Each row is a point on a tangle of strands that fork, close into loops and nearly touch. The rows are in no order.
Two points are linked if the straight distance between their rows is under 142. Some points are linked to none.
(321): [ -4   4  42 -26  11  23 -34  25  -5 -47 -48  15 -31 -37  25 -20 -45 -23
  -3 -32  23  18 -33  -4 -11 -10 -23 -12  -2  -6   1  22 -27  -8  -3 -56
  26  27 -32   0 -17]
(743): [ 21  -5   5   1   0  31 -57 -59 -47 -48  18 -26 -15  30 -18 -28  -6  58
 -40  10  -8   2   3  -7  15  -2  32   1  16 -14   3 -36  42 -15  -7 -26
 -18  15   6 -17 -27]
(775): [-14  -5 -15 -12  49  -1  36  -3 -56  31 -37 -51   0 -31 -10  19  31  -1
  14  -6  24  18 -17   0 -45   6  17   4  16 -28  21 -68 -11   7 -22  37
  36 -33  39 -24  -3]
(360): [-16  26 -10  25   3 -11 -46 -15  19 -14  36  52 -19  29  13   1 -22  34
   0  -1  15 -46  20 -21  -8 -44   9 -26  20  -9  20 -17  20  -8  55 -42
  -7 -16  -1  18 -26]
(797): [-19  32 -63  17 -17  11 -21   4  21  36  19   8  33  -5 -22   8   3  48
   9  51   1  28  22 -14  42  17   9 -23  29  -6 -22  22   4 -25  52 -26
 -50 -37   1  35  21]
(338): [-17  -3  26  34  -9 -41  35  35  -5 -32 -65  13 -26 -32  14 -54  -4  15
  35  -3  12  13  -7 -13   5   5 -31  27  -6 -19 -34  22 -18  27  -5 -40
 -17 -44 -20   1   9]
(976): [  2  -5  26   4  22  13 -18 -43 -60 -32 -18 -33 -22  54   0 -40  39  55
 -28 -16  11 -46   3  -8 -45   7   6   4  -3 -36  25 -68  28   2   2 -18
   5 -32   6 -43 -53]
(943): [-13 -13  -6 -20   8  42 -30 -22  55 -23  38  60  17  18  18  16  -2 -17
   8 -27  -2 -12   7  17 -33 -10 -22 -47 -14  18 -28  -7  23   3   8  25
  19  57 -24  16 -14]
(244): [ 22  -1   6   5 -33 -22  29  14   2  41 -12   4  58  21 -17  -7  17  33
  11  10 -29  10  38  45  23  37 -12   9   7   3 -28   7   4  -4  22  38
  -8 -28  -5   1  12]
(969): [ 16 -11 -39   7  24  40 -69 -18 -20 -46  25 -42   6  31 -22   4  11  52
 -23  23   7  20 -10 -15  22  24  31  -7  14 -40 -12 -16  -5 -32  13 -40
 -41   0   4   2  -8]
(100): [ -8  16  11  37 -60 -59  27  11  24 -40 -25  31 -29 -36  10 -40 -17  -9
  29 -11  -2  15  15   9  27  -5  17  22   9 -14 -29  19 -17  30   5 -31
 -17  -6  -3  17  27]
(87): [-23  24 -28  10 -45 -32   9 -20  48   2  17  41 -24 -25  34 -15 -30 -20
  14  14 -32   9  12 -29  -5 -20  38  41  -2  34  22  18  15  15 -11  -4
 -21  22  23  46  29]
(86): [-51  -4  -4  19  44 -28 -10 -11  16  -6 -21  44 -32   1 -12  28  -2 -20
  -6 -32  26 -26  -3 -37 -61 -43  16   4  15   6 -29 -38  29  -4  -8 -19
   3 -30  12  11   2]
(791): [-28  26 -43  22 -18 -26 -29   8  24 -14  21   6  -6 -43 -21   9 -23  35
  -6  36  21  20  -8 -14  30  -2  40 -11  25 -13 -42  46 -17 -30  22 -56
 -37 -15  -8  30  18]
(320): [  6   6 -40   0 -13 -27 -23  13  68   5  61  52  39   8 -22  57  -9 -21
 -15  -4  -3   2  16   8  30   7  -5 -31  -4  21 -23  41  -6   8  10  24
 -11  32 -24  34   6]
(31): [  0  11  -6 -26  -6  26 -15  14  10  25  -3  39  64 -11  12 -25  -3  71
  17   9  21   6  30  30   5  10  18 -12  14 -18 -46   2 -13 -38  69 -28
 -29 -49 -26  16 -29]
(319): [-28   3  16  42  19 -43  43 -17 -35 -18 -43 -27 -67  14  -2 -52  18 -18
  -1  -4 -15 -32 -20 -29 -21 -24 -13  32  -8   3  25 -20  36  40 -47  -5
   3 -25  12 -23   4]
(299): [ 11 -16  13 -10  17  31 -14 -64 -12 -24  62 -24 -43  -7 -26   5   5 -14
 -20   5  20 -19 -12   8 -42 -20  29 -47  10   3   3 -33  18 -17 -51  46
  16  14  49 -35  -3]
(184): [ 27 -11   5   7 -22 -39  35  -3  16 -41  20 -16 -37  10   7  19  18 -49
 -30  -3 -14  43  -6  10   8   6  -9  11 -28   8  23   7 -17  62 -58  53
  18  19  11  17  21]
(362): [ 25   5  17 -10 -29 -51  46 -11 -41   1 -22 -27 -34 -31 -12   8  -2  12
  -1  -9  11 -14   7  46 -47 -13  41 -11  22 -16 -13 -35   6 -13 -47  63
  67  -7  13 -64   4]
(831): [-35 -13 -33 -31  29  15  -4 -33  43  -3   5  68   6   2  29   9  12   2
   3 -17 -15  22  36  -5 -70  -7  24  22 -23   2 -63 -43  23  -3 -13  22
  -9   1 -17  39  -5]
(120): [ 18 -20   2  -2  -7  20  18 -20   1  23  29 -11  70  47  -7 -12  47  30
  10  17   3   5  39  47  -2  43 -17 -26  -7 -16  -8 -17  15 -20  34  50
  -1 -32  13 -10 -28]
(1124): [-12 -33   5   3  61   0  21  11 -51 -14 -47 -25  16   9 -17   7  30   3
 -15 -22  20  21 -17  -3 -37  31 -23  18  -8 -30 -20 -51  -3  12 -26   6
   0 -43   7 -14  -5]
(1030): [ 17  10 -18 -17 -18  35 -13 -11  25   9  26  31  38  53  20  26   2  18
 -11  -3 -41  27  55  -1  39  37 -15   8 -31  26   3 -12  11  18  25  34
 -21  19 -25  42  -7]
(1251): [ -2  26   5  24 -45 -37  54  -6   7  28 -15   4  -5  10  19 -16   3 -30
  14   4 -28 -21  34  13  27  -9   8  22  -5  34  33  19   8  26  -1  30
  14   6  11  -5  19]
(588): [-13   4 -14 -44  47  30 -23   2  25   7  -8  41  14  19  37  60   5 -45
 -12 -52 -11  12   6 -26 -37  -1  10  -8 -29  12  16 -54   2  36  -3  12
  37  33  -9  38 -13]
(522): [-24   0  12  22  -4   6  10   6  26 -22  34  46  14  -5  42 -19  19  22
  38  -2  30  19  18  15 -21 -13 -38 -46 -26 -42 -10 -26 -23  36  33   6
 -15 -43   3  46 -14]
(748): [-15  12   3 -25  19  38  29 -15  23  51  18  20  14 -35  41 -11   4 -47
   7  11   8  19  13  13 -53 -30 -11 -22  -1  39  42 -10  -4 -24 -10  28
  25  16  27  12   1]
(535): [-34   9 -25  11  26 -16 -12  38  10 -24 -19  14  16 -64 -29  14 -25  28
   6   9  48  26 -41 -21   4   8   9 -21  27 -30 -34  20 -24 -15  37 -65
 -31 -34  16  31  -9]
(924): [  6  22  -1  -3 -11  16 -31 -17 -35 -48  -7 -37 -23 -11  -8 -66  17  73
 -20  32  -3 -16  -3  -7  21   3  14  -9  44 -16   3   2  13  -3   1 -43
 -13   6   4 -22 -32]
(617): [  0 -52  31 -12  30  52 -31  16  43  18  25  72  61  31  24  20  30   3
  17 -40  13 -39  -4  -2   0  -7 -44 -47 -31 -19 -27 -18 -15   5  66  15
  18 -17  -2  16 -30]
(1159): [ -2  13 -38   7 -29 -70  31  -3  33  30  40 -19 -19 -16 -38  42 -13 -39
  -4  29  13 -24  -9 -22  13 -10  47  18   5  31   2  19 -15 -10 -16  19
  -4   2  39  10  35]
(132): [-14  -4 -23 -27  -2  20 -41  -8  42 -46  37  58  -5 -15  14   9 -20  -1
   6 -30  16  32   0  32 -25  -7  -1 -35  -8 -15 -62  12  -6 -19  10 -16
 -17  29 -43  29  -4]
(193): [ -5 -36   0  22  29  -6 -10 -49 -67 -20 -18 -50 -47  16 -33  -3  11  -6
 -55  -6 -35 -28 -13 -37 -19  -2  29  42  -5  -6  -7 -42  45  -9 -64   1
 -32  -5  20 -38   3]
(451): [ -1  26 -19  29 -21  14   1  11  29 -14  58  23  47 -34  15 -12  21  42
  47  27  30  27  15  58   6   7 -30 -62   0 -45 -13  10 -18 -17  44   7
 -14 -43   7  41  -4]
(158): [ 43  13  -1 -39 -36  28 -10 -39 -10  14   9 -53   9 -18   3   4 -14  -4
  -2  21 -21  29  29  30  -8  18  51  15 -15  15 -13  13 -10 -67 -25   8
  16  50   1 -31   8]
(709): [-31   7  -4  10  49  -7   7  34 -22  27 -28  -5  23 -57 -34  30 -19  10
   4  -2  60  -2 -43 -42 -12  -6  18  -6  27 -11  17 -14 -37 -27  47 -44
  19 -39  19  22 -29]
(1315): [  9 -21  37  -4  -8  32   3  40 -14  41 -37   5  38  44  21 -31  12  54
   4  -5 -31  -6  15  10  46  29 -56  28  -5  -9 -15  -5   2  26  52 -10
 -41 -32 -44   9  -7]
(794): [-42 -22  29  18  49   5  11   7 -17  -8 -31 -16 -30  -4 -18   6  -5 -65
 -12 -29  -6 -28 -32 -29 -37 -20 -21   9  -7  22   0  36  10  -5 -38 -21
  -8  25   8 -25   3]
(664): [ -4  19 -15  53  -8 -30   7  47 -31   2 -49 -40  -9  -2 -36 -19  -5  14
   4  16  18 -20 -47 -52  66  31 -20  20  12   5  14  39 -14  31  15 -56
 -28 -14 -17   2  11]
(461): [ -6  23 -54  26   4  33 -53 -23  -8 -27  53  -2  40  23  -1   7  31  36
   1  29  32 -12  -4 -16  19   8  26 -45  22 -42   1 -12  -8 -36  49 -25
 -41 -39  40  14 -14]
(638): [-20  19   3 -26 -18 -29   4 -38   1  50 -36  25  -6  11  24  22 -17  -5
   1 -26   4 -19  40   1 -37 -22  51  39   3  16  -8 -29  22 -28  -1   9
  28 -10  -8 -12  13]
(202): [ -3   3   5  28 -31 -24  38  13 -18 -18   6 -43  -1 -11   6 -47  24  -9
  29  26 -21 -24 -26  14  32  -6 -58 -16  15 -10   0  71  28   4 -24   7
  -5  12 -10 -35  10]
(145): [-22   0  49  -3  27   4 -24 -29 -38 -27 -24   8 -26  42 -15 -37   8  38
 -20 -39  10 -49  -1  10 -55  -2  17 -12   7  -3 -30 -30  33 -16   6 -12
  12 -41 -35 -67 -45]
(920): [ 13 -40 -20 -29  43  64 -40  15  28 -30  14   4   4  21  10  41   1 -45
 -11 -19 -12  19  -5 -23   8   7 -15  10 -25  29 -25  22  -2   4 -14 -12
 -29  59 -35  31   1]
(508): [  5  29  -3  31 -17 -17 -15 -23   4   6  37  34  -4  51  -8   3  12  47
   1  -2  16 -44  46  35 -20 -21  11 -42  39  -6  -9 -13  20 -18  46   1
   8 -32  -1 -11 -28]
(1260): [ 20  42  14  -1  -8 -29 -18  11 -26  -4 -19 -18   7 -15 -20   4 -24  44
 -20   8  19 -20 -15 -13  35  10  19  -2  37  -1  55  12 -21  -6  17 -32
  30  12   2 -17 -26]
(1002): [ 25  29  -9 -21 -60 -27 -13 -19  26 -51  46 -24 -19 -18 -13 -16 -14 -26
  -6  39 -22  17  -1  33  26  -7  51  -5  -1  -1 -30  59 -18 -25 -21   5
 -12  45 -22 -10  40]
(417): [ -4 -22  22   7  25  14   9 -23 -28 -26  33 -14 -23  44 -17  27  25 -29
 -31 -26   7 -35 -20  13 -21  -3 -43 -71 -12 -16  33 -15  19  17 -18  34
  40  15  10 -40 -26]
(1017): [ 15  11 -18  21 -31 -67  45   4 -36  17 -21 -79 -29 -23 -42  13   1 -10
   5  29  -9 -18 -46 -45  35  23  64  80 -16   0  26   6 -32  23 -16  10
  10  13  18 -24  21]
(45): [ 55  -8  10 -29  -7  64   9   9   9  25  -4  -8  23  32  42  10 -10 -16
  -6   7 -39  53  42  29  26  40 -14  39 -34  33  22   9  -2   9 -15  23
  -4  40 -31  33  -1]
(516): [  2  14   4 -18 -14  -5  -3  42  16  35 -27   8   4 -26  13  19 -33 -38
  12 -22  -3  37 -24 -20  17   9   1  36 -20  12  51   4 -36  23   7 -17
   3  25   1  42  15]
(1132): [  1  15  27   6 -15 -21  -4  49 -17  19 -34   6  35  -5  -5 -24 -14  46
   9   4   7 -19 -18  21  56  11 -21 -23  30  -8   5  30 -13  -3  47 -23
  12 -28 -16 -14 -15]
(1308): [-30  -6  10   7  36  17  22   8   8  -7  -2  30 -11  20  32 -28  10  -1
  17 -19  14  21  -1 -48 -18  -6 -48 -11 -29 -21  31 -44  -3  63  22 -10
  -4 -39  11  38  -5]
(59): [  2  -8   6 -20  -2  46 -39  -6  35   0  22  58  58  24  18   7 -10  28
  31 -23  19 -24  21   3   7   0 -16 -38  -2 -34 -33  -2  -7 -28  72 -24
  -5 -16 -17   9 -41]
(608): [  8  16 -26  -7 -47 -48   2 -21  34  -4  53 -27  -5 -13 -37  21 -13 -34
 -13  37   6 -26   7  11  24 -33  67  11  18  22 -39  61 -16 -37 -12  13
 -26  14  13 -26  45]
(459): [  0 -12  -7  19  21 -42  -3  23 -14 -17  -6 -20   1  -2 -41  46   2  -7
 -15 -13  18  21 -17   0  -3  25  -5  20   3 -19   2 -21 -20  23 -12   9
   5 -20  -5  -6   9]
(128): [  8 -61  33 -14  30   8   9  45 -13  23 -75  17  22 -16 -14  33  -5  -7
  -8 -53 -16  39 -33  12  -2  36 -11  62 -21 -19 -51 -23 -46  15  -7  11
 -16 -12 -34  21  11]
(190): [ 18 -29 -14   6  -2 -47  22 -32 -43  -1  11 -75 -43   2 -39  24  21 -22
 -40  18 -40 -36   1 -25   2   6  36  37 -20  10  15 -21  12   6 -79  53
 -19   8  28 -37  16]
(1086): [-26   8 -46  -6   9  -1   8 -33  38  25  45  60  19 -16   8  10  -9 -14
  15   1  10   6  46  23 -40 -18  16 -16   7  14 -23  -5  19 -26  15  16
  -6 -18   5  31   1]
(1294): [ 37  26   2 -32 -22 -12 -29  -1 -25  -4  -5 -32   4  -9 -11   9 -39  -1
 -21   6 -15 -10   0   4  20   9  37  18   9  16  33  19 -27 -24 -15  -7
  19  44 -14 -36   7]
(501): [  7 -13  10  11 -32  -5  52  31 -15  -9 -51 -48   0  -8   9 -52  16 -34
  23   9 -49 -10 -14  22  29   1   4  41  10 -13 -21  46  13   6 -15  -8
 -16  16 -17 -42  14]
(904): [  7 -27   6   3  14 -13  40  46 -22  42 -20 -50  28 -49 -36  18  17 -32
  17   4  12   6 -45  16  12  20 -21   6   6  -1  12  35 -23 -32 -23   9
   6  -6  31 -19  29]
(1313): [ 29  -2  13   8   0  47  11  26 -39  18 -49 -51  30  33  23 -49  23  29
   3  36 -29   1  -4   7  41  43 -28  34 -15 -13  -1  11  26  -4   3 -27
 -41   2 -41  -9 -14]
(408): [ -8   7  32   7 -18  -1 -41  11  11 -52 -24  21 -46   4  31 -15 -59  -7
 -10 -19   9 -21 -10 -36  27 -40 -25  -4   1  11  37  32  -2  10   5 -64
  14  37 -24  -2  -7]
(26): [ 10  15 -29  11 -13 -29  32   7   1  20  27   1  33 -42 -16  -3  20  45
  36  41  33  31  18  49 -20  -3   6 -37  23 -27 -25  -7  -9 -21  28  20
   0 -49  19  13  -9]
(780): [-10   2  -4 -20  24  37 -25 -51  -3 -23  56  -4 -47 -30  -6  -5 -20 -29
 -11  19  12 -21 -24 -23 -31 -53  36 -35  20  28  33 -23  18 -29 -27  -2
  14  42  40   9  16]
(649): [ 11  -1  15   5  11   5   5  -1 -48   5  13 -47   9  28 -35  10   9  -8
 -16   3 -11 -59 -23   0   2   9 -45 -20   1   2  34  15  28  -8  -9  17
   9  17  11 -41 -32]
(416): [  2   7  26 -16 -32 -21  20  27   1  11 -30  25   5 -31  19 -14 -16 -10
  18 -16  14  34  -8  44 -11  -5 -18 -20  -7 -15   3   1 -25  10   0  28
  42  -9 -11 -12  10]
(975): [ -5   4 -10   9  14  32  34 -23  -1  64  10 -17  33   9  -5  11  18 -22
  11  18 -23  -9  36  10 -17  10  -7 -12   2  48  52 -13  16 -25  -7  60
  24   6  43  -4   3]
(706): [  5  20 -14  22  -6 -15  18 -21 -19  36  19 -28 -19  20   6  -5  21  -1
  -1  17 -32 -13  26  -9   0 -10  11  27  -1  35  63 -33  22  14 -12  40
  10 -12  35  -4   3]
(223): [-25 -12   2   9  55  18  44   9 -24  66 -27 -12  15 -29  -5  46   8 -44
  11 -14  27  11 -32 -12 -40 -11 -13 -23   2   5  49 -52 -22  23  10  31
  47 -39  45  -2   9]
(552): [  6  21  18  15 -70 -38   8  27  24 -15 -29   4 -30  -1  15 -18 -34 -31
  11 -14 -28  -2  12   9  39  -2  12  38  -5   3  25  51 -20  26  22 -15
   5  25 -21  -2  30]
(134): [ 17  -1  29 -17  13   7   5  16   4 -11   4 -21 -16 -16  11  42 -27 -68
  -8 -15   8  21 -47 -22  11 -11 -24   3 -19  16  53   9 -43  22 -34 -10
  37  38  -1   5  21]
(1252): [  0  -2  37 -15  -5   8  -3 -31  -7   1 -20  18  14  42   4 -11   1  16
  -8 -22 -12  -9  25  39 -29  10  -8   3 -13  12 -35  -4  19 -12  -5  10
  14  -4 -30 -40 -25]
(609): [ 28   1  -5 -24 -46 -18  16 -19  42 -33  62 -20 -22 -10   7   1  -1 -55
 -13  26  -9  21   7  11  29 -15   4  -1 -18  22  21  60 -24  20 -37  33
   1  38   0  11  42]
(1057): [ -8   1  20 -10  21   1  12  14  -5  74 -32  29  43   1 -17  48  -9 -19
  13 -25  16   5  -6   2 -24   5  -7   0  -3   9  22 -40  -7 -10  37  22
  37 -29   4   5   8]
(542): [ 23  -7  34   1  -1  -8   1  -3 -27  -8 -56  -3 -16  50   7 -22  -1  -7
 -14 -23 -39  -2  18  14  14  19 -21  58 -24  -4  -6   0  12  34 -23   7
  -8   8 -40 -21 -13]
(496): [  5   5   9  13  -8 -26  16  19 -34  33   0 -41  11   7 -65  25  -1 -20
 -19  -1   6 -62 -40  14  23   2 -11 -33  14  14  -3  62  20 -37 -10  16
 -13   8  -1 -56  -1]
(786): [  9  23 -33  10 -13 -28  -8   4 -18 -29   2 -27  -5 -42 -22 -17   0  68
 -25  42  33  11  -3   2  28  -2  42  -6  50 -21 -32  12  -4 -25  -8 -37
  -3 -38   4  -7 -14]
(391): [ 11 -48   3 -35  53  82 -18   8  28  22  10  27  52  43  37  40  23 -47
   9 -39 -17  18   7 -16 -11   1 -18  -7 -32  23  16 -43 -11  25  14  20
  28  47  11  34 -26]
(1072): [ 10 -20  13 -13 -16   5  -8  52  62  15  17  62  29 -16   2  43 -21 -34
  -3 -34 -15   0 -18   4  41   3 -39 -27  -7   5 -28  48 -31  15  16  12
  -7  30 -18  47  31]
(468): [-16   9 -39  13   3  -5  40  -2  21  39  60  21   7 -24  -8  19   8  -8
  20  21  39  19  16  26 -46 -32   6 -49  20  -9   8 -14  -1 -18   9  27
  21 -42  47  26  -3]
(645): [-33  11  13  -7  43  24  -1  19  10  59 -22  39  32 -15   5   4 -21   9
  31 -12  41 -19 -16 -28 -24 -29  -6  -9  15   8  35 -16 -26 -23  61 -19
  18 -53  20  13 -10]
(578): [ 11   7  24 -28   0  -2  25  -9 -37 -31 -24 -42 -39 -51  -4 -10  10  -9
   5  -8  20  17 -12  29 -32 -11  11 -15  18 -20 -12  -1  -4 -12 -63  23
  46  17  16 -56  -4]
(1220): [ -2   9  -2  30  -4 -34  34 -17 -42   8  -7 -32 -50   5  15 -54  26  38
  17  46 -12  -5  -3 -36   7  -2  -8  25   9  12  57 -42  30  55 -23   7
  11 -17  46 -11   1]
(874): [  4   5  19  13  -8 -31   9  -9 -11 -60   3 -12 -69 -68   2 -40  -6  -9
   3  14  10  14 -38   8 -27 -40   8 -29  27 -14  19   3  -5  17 -54   4
  39  16  26 -20  19]
(182): [ 52  -6  23 -27 -13  35   4 -26  -9  17   7 -48  14  16  21   7  -3 -36
  -7  15 -39  42  22  52  10  45  13  17 -34  29   1  10  13 -15 -18  45
  36  59 -12 -21   2]
(489): [  6  18  -6  12 -42 -13  23  12 -21  19 -60 -36   5  10   5 -45  10  32
   6  40 -42  -9  16   2  48  24  10  61  12  -3  -9  38  26  -5  -7 -19
 -36 -14 -19 -17  14]
(406): [  8   3  -6  16 -28 -24 -36 -46  31 -38  12  29 -40  30  10 -29 -19  20
 -18   5 -41  11  36  -4  25  -3  28  42   9   6 -27  -8  44  23 -21   2
 -41  27 -18  18  35]
(383): [  0 -15 -16  21   1  24 -10 -10  23 -44  36  -9 -13  31  14  -2  19  -3
 -23  10  -4  28   7  -4  10   6 -32 -22 -12  -6  28 -16   5  22 -15   2
 -15  14  10  23  -4]
(52): [ 10 -46   7   9  25   1 -19  47  -9  20 -11   1  31  31 -49  54   0 -18
 -19 -38  -5   0 -23 -14  19  35 -26   5  -3   2  -4  -3 -16  -1  20  -1
 -13  -4  -4  -2  21]
(331): [ 25  12   6  -4  -8 -52  29  24 -45  40 -22 -32  -8 -50 -31  34 -10  17
  17  -3  39 -11 -36  23 -20  -7  42 -13  42 -22   9 -21 -26  -6  -6  40
  83 -23  18 -31 -17]
(324): [-28  21  -2  -3  15  21  -5  -4 -17   5  20 -16 -32 -36  -4 -18 -25  -7
  -4  14  27 -39  -9 -26 -20 -39  -6 -49  35  22  43  22   2 -39   0 -17
  25  16  38 -15 -14]
(636): [ 23  -5  21   3  21  12  -6 -31 -26 -54  33 -19 -38  11 -18  -2  20  15
 -17 -21  41 -13 -28  15 -37 -19  -2 -68  21 -35  22 -52   3   5 -28   8
  53  -1  30 -34 -24]
(1209): [ -4 -17 -19   2  28  22 -40  19   6 -13   1 -11   7  25 -35  36  -6 -22
 -25   0  -6   4 -18 -14  25  16 -10  -3 -10   5 -40  43 -11 -19 -10 -32
 -42  11 -34   3  24]
(1138): [ -2  12 -30  40 -30 -41  45  20 -14  13 -20 -42 -18 -30 -22  -8   5   8
  15  46   6  -9 -31 -52  48  27  35  47   3  24  25   9 -15  23  -6 -39
 -21 -15  31  -2  35]
(373): [ -4 -54  22   7  18  47   0  30  42  19  15  41  48   7  25  22  15   1
   0 -28 -13 -11  -8   2  34   4 -63 -33 -16   5  -9  12 -16  32  31  23
  -4  13 -10  49  -9]
(885): [-48 -11  -8 -15  46  19 -19 -21  17   4   1  52  -2  38  21 -11  27  28
   2 -15  -1  -5  55 -39 -64 -10  26  29 -12  10 -43 -55  28  -1  10  -7
 -32 -46  -1   3 -16]
(74): [  2 -36  20  -2  31  30 -13 -44 -28 -49 -31 -17 -61  23   2 -26  14  -5
 -40 -11 -32  13   2 -13 -40   6   9  36 -22 -13 -30 -24  43  -9 -67 -19
 -24   7  -2 -22  -1]
(444): [ 41 -20  31 -42  -4  20 -17  22   0 -44  13  -9  -7   6   8  36 -16 -36
 -14 -31   6  54 -13  16   5  18 -31  -9 -33 -16  10   5 -25  23 -34  15
  35  35 -35   0  -4]
(309): [-10   6 -52   2  -8 -45   5 -12  68  -4  58  30 -23 -15   1  37 -10 -59
   2  19  -4   0  -1 -43   0 -21  35  29 -10  38  -8  20   8   9 -25  -4
 -35  24  18  47  54]
(456): [-37 -26  24  16  48  16  24 -16 -25  -5 -58 -13 -43   5  12 -27  16 -44
 -13 -24 -13 -18  -5 -27 -56 -15 -10  41 -19   7  -5 -17  31   6 -71 -10
 -11 -20  -4 -28  -1]
(101): [ 10 -23   7  10   0 -19  16  43 -35  39 -34 -39  31 -31 -59  10   9   1
   9  13  -5 -52 -63  18  39  28 -25  13  29 -10 -14  62  -3 -22   9 -13
 -21  -9  -2 -34  18]
(250): [-20  32   9 -12   6  -7 -46  -5  28  -8  -8  60 -10  31  48   3 -37   6
   6 -24   0 -31  16 -47   4 -43 -27  -6  -7  11  46  -8  11  28  36 -40
  19  20 -17  24 -21]
(921): [-12  31 -52  19 -41 -32  -4 -25  42  17  13  29 -19  30  12   0 -16  16
  -2  26 -38  20  44 -24  33   0  31  32   6  30  -9  -8  30  13   9 -11
 -54  -1   1  38  21]
(478): [ -4   9  26 -26 -11  34  14  -6  33   2 -11  21 -11 -31  61 -19 -17 -25
  19  -9  -5  35  17  26 -25 -28 -29 -10  -9  18  12   8 -11   9 -20  14
  36  28  -7  12   8]
(1319): [-18   0  -4   1  39  14 -21   3 -14   0  14 -30 -26 -16 -33   5 -16 -36
 -15  10  10 -52 -35 -41  -5 -26   2 -15  15  37   4  49   5 -51 -25 -44
 -17  31  18 -26   8]
(597): [-22  23 -71  34  -5  34 -33 -30  28 -10  56  19  20  29   2  -9  20  36
   1  27   5  -6  33  11  23   3  -1 -56  18 -26 -44   9  10 -30  50 -19
 -49 -15  -5  24   8]
(525): [ -7 -21  -9 -23  11  67 -21 -30  41   0  41  47  37  68  49   5  31 -12
  15 -26  -9 -12  42   3 -19   8 -17 -26 -29  13  -3 -23  21  29  33  48
  29  36   3  44 -43]
(788): [  5  16  -3  -9 -34 -17  15   5   4  60  11  44  57 -22  10 -16  -9  52
  36  23  30  25  49  50 -27  -3  25 -10  14   1 -24   2 -16 -28  52   8
  19 -65 -16  18 -15]
(400): [  3   4 -15 -43   4  11 -15  24  25  28  -9  54  19  -1  40  26 -22 -24
   6 -31  -8  41   9 -28  -6   1  -2  33 -35   5   2 -30   3  30   9  -3
 -13  23  -5  54  -3]
(962): [ 23   6  22 -16  -9  30   2 -15  -6 -18   3  -5  18  17  27 -35  28  47
  24  12   0  33  28  46 -20  13 -19 -20  -6 -23   1 -31   5  -6  20  18
  22  -9  -7 -19 -26]
(135): [ 13   2 -15 -33 -15  50 -46 -27  35 -53  19  19 -12 -10  38 -31 -24   4
  -9   3  -7  43  25  27  -2  12  -1  17 -31  -1 -43  11   5  -9 -15 -25
 -31  61 -46  28   1]
(1114): [ -5  -4  15  29 -19 -43  32  33 -15 -28  -5 -58 -37 -15 -22 -26  -8 -53
  10 -10 -12 -52 -48 -26  23 -24 -33  -9  -5   3  29  67   3  16 -35  -7
   0  23   3 -37  12]
(1221): [ 37 -28  46   3 -19  10  13  52  10  48 -39  19  48  -6  -4 -14  12  52
  21  -2 -25  -6 -13  52  45  27 -52  -9   7 -17 -14  21 -28   0  40  13
 -14 -30 -33  11  10]
(1110): [ -9   6  51 -16  29  46 -15   5 -17 -28 -27  -9  -5 -16  35 -42 -17  24
  -1   3  26   3 -19  -5 -27 -26 -32 -22   3 -19   9   0  -6 -20  18 -43
  15  -2  -7 -19 -38]
(225): [ 34  18  -3 -11 -19 -68  18  27 -42   8 -11 -54 -11 -43 -34  46  -8  14
   1  20  24   9 -49 -14  13  15  38  34   0  -6  36 -10 -46  16 -26  39
  54  12   8 -22  20]
(1108): [-48 -25  15 -19  63  32  -8   2  -3  -3 -19  38 -10  30  41 -11  35 -17
   3 -31   5  24  23 -46 -42  -2 -16  36 -36  -2 -19 -54  -3  47  -1   0
 -11 -34  -7  21 -12]
(517): [ -6  27 -37   6  -1   7 -14 -41  10  37  38   0  23  35 -25  16  -6  30
 -10  32   5 -41  43   4  -6 -13  40 -24  26  22  -6  -7  35 -55  40   6
 -17  -5  20 -14 -12]
(285): [ 37 -48  24 -23  17  24 -21  47  10  49 -40  11  31   3 -18  41 -24 -14
 -10 -44 -37  14 -21   5  39  28 -13  50 -21   3 -20  -3 -23  -9  11  -7
 -18  28 -30   9   9]
(348): [ 19  16 -40 -33 -53  -3 -29 -15  34 -23  24  18 -16 -11  15   1 -34 -22
 -11  -1 -22  45  26  25  23   0  46  28 -21   9 -25  28 -12 -13  -7  -8
 -22  55 -25  13  20]
(424): [ -2   6  -8  19  -4 -49  -6  46 -36 -34 -11 -57 -39 -18 -47 -14  12   3
 -10  17  15 -43 -62 -36  50   2 -13   8  16  -8  19  55  -5  15 -20 -33
 -20   8   0 -35  10]
(1238): [ 18  25 -17  11 -41 -21   2  -4  12  26  19  25  36  44  11   6  13  59
  10  16 -26  38  62  29  36  27  -4  13 -12   4  15 -26   7  28  37  32
 -22 -33 -13  22  -4]
(1173): [-36  -9  24  31   7 -19  41  -1  -7 -35 -23   1 -39 -22  32 -66  23  -4
  21  15  11   8   4   3 -32 -17 -45   6  -8  -7 -12   7  13  31 -38 -23
 -11 -37  14  -9   1]

A tip is a point with one link. Name the tips that can be reached along the links from each point below, in the order of the rows.
(362) | (976), (542), (874)
(775) | (920), (128)
(975) | (190), (904), (416)
(468) | (320)

A piece is all that can be reached along the links. How many separate loops has the piece of each point below (a circle has one, a figure eight two, a Y none), and how many tips (points with one link)?
(542) | loops 1, tips 3
(459) | loops 1, tips 2
(444) | loops 0, tips 3
(321) | loops 0, tips 2
(468) | loops 1, tips 1

A fork is a point with three links, a tip a point with one. Leave the first point through the second and follow the links. Name the first fork or tip that comes.
(904), (101) | (456)
(874), (578) | (1221)
(791), (535) | (52)
(794), (1319) | (904)
(444), (134) | (1002)
(1313), (489) | (874)
(348), (135) | (444)
